Points, in no order, along strands that fork and pass close to each other.
Points whose rows are less than 38.9 apart are linked; no others are. Some points are linked to none.
Z_730: [ 23  21  36  42  19 -14   2  20]
Z_281: [ -3 -43 -43 -45  11   0 -18  -6]
Z_917: [ -9  22 -12  53  11  23  16 -44]
Z_235: [-26 -37  24   1 -10  17  -8  21]
Z_495: [-23   3  52  -2  23 -44 -21 -13]
Z_566: [ -1 -45 -62   6  18 -28 -41  24]
Z_372: [ -3 -36  -7 -45  -6  -1  -2   5]
Z_458: [ -5  25 -13  41   3  42  15 -40]
Z_187: [ 43  14 -12  19  -6   9  26  41]
Z_543: [-22 -26   2  -6 -28  21  -2  34]
Z_647: [  7  26   7 -11 -11  42  10 -12]
Z_734: [ 55  11 -22  30   2  12  41  19]
Z_529: [  1   0 -42 -15 -67 -32 -10  23]
Z_106: [ -7  26 -14  57  28 -20  21 -35]
Z_28: [ -7   2 -38 -44 -50  -3   1  15]
Z_94: [ 10  39  -3  -1  -5  47  15 -32]
Z_648: [ 10  28 -44 -17 -37  35  20  18]
Z_251: [ 13  41  41  25  27 -41  -5   5]
Z_941: [-27  26  19  33  -5  41  -7 -20]
Z_2: [ -1 -65 -24  -1  35 -13 -22  27]
Z_219: [28  5 38 33  8 -9  5 40]
Z_519: [ 21 -12  44   8   6 -18   0  34]
Z_407: [ -9  15  36 -28  -2  12  -6 -27]
Z_408: [-24 -39  21 -27  12  13 -18 -27]
Z_315: [-19 -53   5 -21  26  15 -21 -15]
Z_474: [-18 -59  25   4  22  -3 -20   6]
Z_438: [  5 -28 -11 -13 -23 -23   1  52]
Z_97: [-11 -71  -3   2  28  -6 -21  21]
Z_270: [-16   9  13  10 -18  46   3   8]
Z_679: [-29   9  22  13 -15  47  -8  -7]
Z_284: [ 21  27  44  32  21 -32  -1  17]
Z_738: [-38   8  43   2   0   7 -22 -24]
Z_412: [ -6   8 -18  56  12 -13  32 -49]
Z_610: [  4  30 -11  20  -3  51  18 -37]
Z_233: [  7 -48 -15 -21  -1 -34  -4  39]
Z_966: [ -5 -38 -61 -35  -6 -20 -23  -5]
Z_980: [ 12  18 -42   3 -50  -4  10  46]
Z_757: [ -9 -24   0 -53 -12  15  -1  -7]
Z_29: [ 30  39   5  40  30 -30  19 -18]
Z_686: [ 16  23  -6  -8 -14  37  16   8]
Z_593: [36 27 19  1  3  9 16  8]
Z_601: [-37 -62 -16 -12   2  22 -20   6]
Z_194: [  2 -27 -61 -43 -25 -33 -18  -6]
Z_272: [-27 -60 -15 -15  25  25 -27 -10]
Z_879: [ 17  46  16  41  36 -40   6  -5]
Z_240: [  0  -8 -48 -30 -59 -35 -13   7]
Z_127: [-40  49  24   7  13  -1 -14 -34]
Z_460: [  1  20 -42 -30 -52  15   9  21]
Z_435: [ -5  35  45  12  23 -43 -12  -2]
Z_70: [  5  57  -6  17  25  -8  12 -49]
Z_835: [ -7  10 -20  57   9   9  28 -51]
Z_918: [-19   3  34 -38  -3  17  -9 -38]
Z_421: [  8  48  25   0  10   0   1 -29]
Z_590: [-29 -39  36   3   2  11 -16   6]
Z_197: [  0 -44 -25 -43   7  -7  -8   4]
Z_671: [-30 -13  43   3  -1  12 -17  -8]
Z_606: [29 14 24  2 -1  4 12 24]
Z_309: [ 42  30   4  18  11  12  24 -11]
Z_633: [  1  10  21 -30 -14  25   5  -5]
Z_471: [ -3 -19 -47 -50 -40 -24  -7   5]
Z_232: [-22 -23  24 -39   7  15 -15 -38]
Z_724: [  0  38  33 -16   4   5  -3 -28]
Z_583: [ -2 -58 -42  -1  29 -19 -28  28]
Z_289: [-41  29  37  -3   7  -4 -20 -33]
Z_592: [ 20 -17  35 -12   4 -19   2  31]
Z_256: [ 27   7 -13   5 -21  -1  17  59]
Z_552: [ 15  -1  43 -27   8 -18  -2  -8]
Z_298: [-31 -51 -16 -18 -12  14 -14  14]
Z_415: [ 14 -53 -32 -22  12 -38 -11  31]
Z_434: [  2   6 -39  -7 -62 -22  -3  39]
Z_842: [ 49  22 -11  23  11  10  35 -17]
Z_388: [ 25  24 -28  -3 -18  38  25  15]
Z_681: [ 13 -11 -11  -1 -29 -20   5  64]
Z_431: [ 57   9 -19  28   8   9  44  -3]
Z_475: [-30  58   3  22  22  -2  -4 -35]
Z_361: [ 17 -41  13 -23   3 -26   1  35]
Z_20: [-16  28 -21  53  39 -35  22 -28]
Z_100: [ -9  11  51   0  17 -31 -16  -8]
Z_14: [-15  55 -11  26  29 -11   9 -44]
Z_444: [-19  -6   6  -1 -24  40   1  23]
Z_988: [ 13  52  11  12  18   1   8 -34]

A fork is a point with three links. Follow the links from the first point to the second and name the forks in between, in order.
Z_408, Z_70 -> Z_407
Z_270, Z_289 -> Z_590
Z_29, Z_519 -> Z_251
Z_372, Z_529 -> Z_471

Follow the links from the first point to the second, and from the first to the third. Name the last point that the two ways share.
Z_97, Z_738, Z_444 -> Z_590
Z_543, Z_475, Z_583 -> Z_590
Z_70, Z_232, Z_686 -> Z_407
Z_197, Z_434, Z_648 -> Z_471
Z_100, Z_219, Z_29 -> Z_251

Name the points in between on the shortest way along the links from the first point to the second, in order.
Z_980, Z_281 -> Z_434 > Z_529 > Z_240 > Z_471 > Z_194 > Z_966
Z_474, Z_127 -> Z_590 > Z_671 > Z_738 > Z_289
Z_519, Z_233 -> Z_592 > Z_361
Z_738, Z_270 -> Z_671 > Z_590 > Z_235 > Z_543 > Z_444
Z_298, Z_232 -> Z_601 > Z_272 > Z_315 > Z_408
